The views of a scene show one set of named points, each view turned or mirrored, and shifted as a whole, with a little noise and some points left out.
In the rows, zero is written as 128.

Scene 1
View 1
q564: [101 134 109  95 102 187 164 133 146 173 119  50 126 161  59]
q459: [130 139  81 103 101 177 101 170 149 187 119  48 108 160  65]
q508: [115 154 127 143 116 138 181  58 125 123  95 173 133 101 137]
q544: [120 169 106 149 124 152 135 107 143 148 123 129  92 134 100]
q561: [110 157 123 152  88 141 191 109 153 141 105 135 117 128  72]
q804: [128 116  91  83  69 163 141 140 134 173  83  77 164 142  91]
q702: [130 115  86  64  94 176 100 139 113 176  82  85 160 137 126]
q90: [108 141 122 125 103 152 190  82 133 141  99 134 137 121 105]
q424: [142 152  74 114 111 163  70 168 145 186 115  82 101 153  86]
q950: [130 182  97 178 110 149 127 157 170 167 131  98  64 151  43]
q179: [113 134 100  87 137 192 121 105 117 164 122  85 127 138 123]
q704: [115 165 114 140 119 155 152 110 147 152 118 122 105 134  88]
q357: [119 151 114 128 108 152 152 102 126 147 104 134 129 125 117]
q8: [117 152 104 124 123 168 138 121 141 162 125  96 104 139  90]
View 2
q950: [145 171 175 156 157 182 126 179 177 148 120 153  80 192 122]
q704: [149 152 137 125 166 158 122 138 142 134 115 162 102 146 125]
q561: [107 158 131  97 169 172 114 147 128 128 104 146 119 145 138]
q357: [151 159 103 111 170 151 128 124 137 131 120 154 105 113 132]
q179: [198 174 112 142 143 131 143  98 131 119 120 169  90 116  87]
q544: [164 140 131 128 171 156 132 154 153 146 113 166  92 140 132]
q90: [127 156 104  95 167 154 117 113 110 113 102 151 120 116 125]
q508: [148 136 100 101 186 145 123 129 148 140 115 157 108  94 167]
q702: [189 232  89 155 136 135 132  66 150 105 143 136 103 102  92]
q564: [139 223 141 146 140 172 121 113 133 111 122 131 111 159  93]
q459: [182 230 148 179 131 160 131 124 161 122 137 136  78 170  78]
q424: [201 215 139 187 144 156 130 133 191 134 146 140  66 147 105]
View 3
q564: [114 100 145 133 123 121 144 119 134 143 173 165 180 114 125]
q459: [129  99 147 106 112 126 126 148 165 152 173 145 223 119 114]
q544: [104  62 119 139 140 134 130 129 166 163 101 105 129 118 115]
q8: [102  78 114 124 130 131 126 127 146 151 132 122 162 107 110]
q704: [104  68 124 144 141 130 136 129 145 160 120 118 128 115 128]
q561: [103  62 140 184 151 126 150  96 129 168 102 123  81 131 153]
q950: [ 92  81 151 165  98 128 114 156 208 167 120 135 166 108 145]
q357: [114  62 122 131 155 138 152 102 121 160 124 112 126 134 120]
q424: [140  85 152 100 123 139 119 152 186 170 145 117 210 142 115]
q702: [164  95 139  70 161 141 159 109 107 163 173 127 203 156 104]
q508: [109  42 104 149 178 134 157  86 101 161  83  94  68 134 120]
q804: [142  96 150 113 147 133 164 106 105 149 184 160 181 144 125]
View 4
q804: [ 80 116 164 114  97 137 146 114  92 103  97 141 107 135 168]
q564: [108  96 139 131 107 127 133 119  98 102 106 152  96 152 138]
q424: [ 73 147 153 104 100 123  93 105  93 121 136 115  75 156  76]
q8: [133 129 150 123 136  98 107 118 111 111 134 127 120 133 123]
q950: [141 100 150 146 123 111 111 114  82 137 113 159  98 147  83]
q459: [ 79 118 126 113  98 129 107 112 112  95 119 115  70 161  98]
q704: [152 121 163 138 148  95 108 113 100 125 133 142 128 130 118]
q179: [101 151 164  98 135 104 109 117 131  85 153 100 128 120 156]
q561: [169 101 174 158 148  96 127 125  82 132 106 166 143 126 143]
q508: [178 143 210 138 176  82 119 126  83 142 130 142 187  99 180]
q702: [ 58 155 176  90  95 133 133 107 100  93 120 110 110 127 167]
q90: [150 120 182 140 150  97 135 121  95 115 121 147 157 112 179]
View 5
q179: [132 161 164 135 129 148 155 127 133 143  32  93  84 126 126]
q8: [111 116 167 129 114 139 148 124 132 156  47  91 105 157 133]
q90: [128 136 168 132 123 147 137 127 125 107 108 184 128 132 100]
q508: [136 110 166 133 130 146 135 136 123  94 116 178 126 172  79]
q950: [ 71  56 163 113 103 116 140 120 140 179  53  53 119 195 147]
q704: [106  99 168 127 110 134 144 131 129 148  68 106 117 163 122]
q561: [ 85  93 162 121 100 127 131 121 126 147 109 139 145 155 131]
q357: [115 123 164 131 137 141 141 121 127 125  83 125 118 151 114]
q804: [ 80 170 160 122 157 118 137 106 131 152  74  86 122  90 178]
q702: [109 193 159 130 179 124 138 108 128 138  50  68 101  99 151]
q544: [113  91 169 122 121 140 145 127 130 138  57  99 109 186 107]

In a view up to two points have been moved. Name them for each view, in the order of its rows, or write none.
view 1 => q564
view 2 => q508
view 3 => q561
view 4 => q950
view 5 => q90
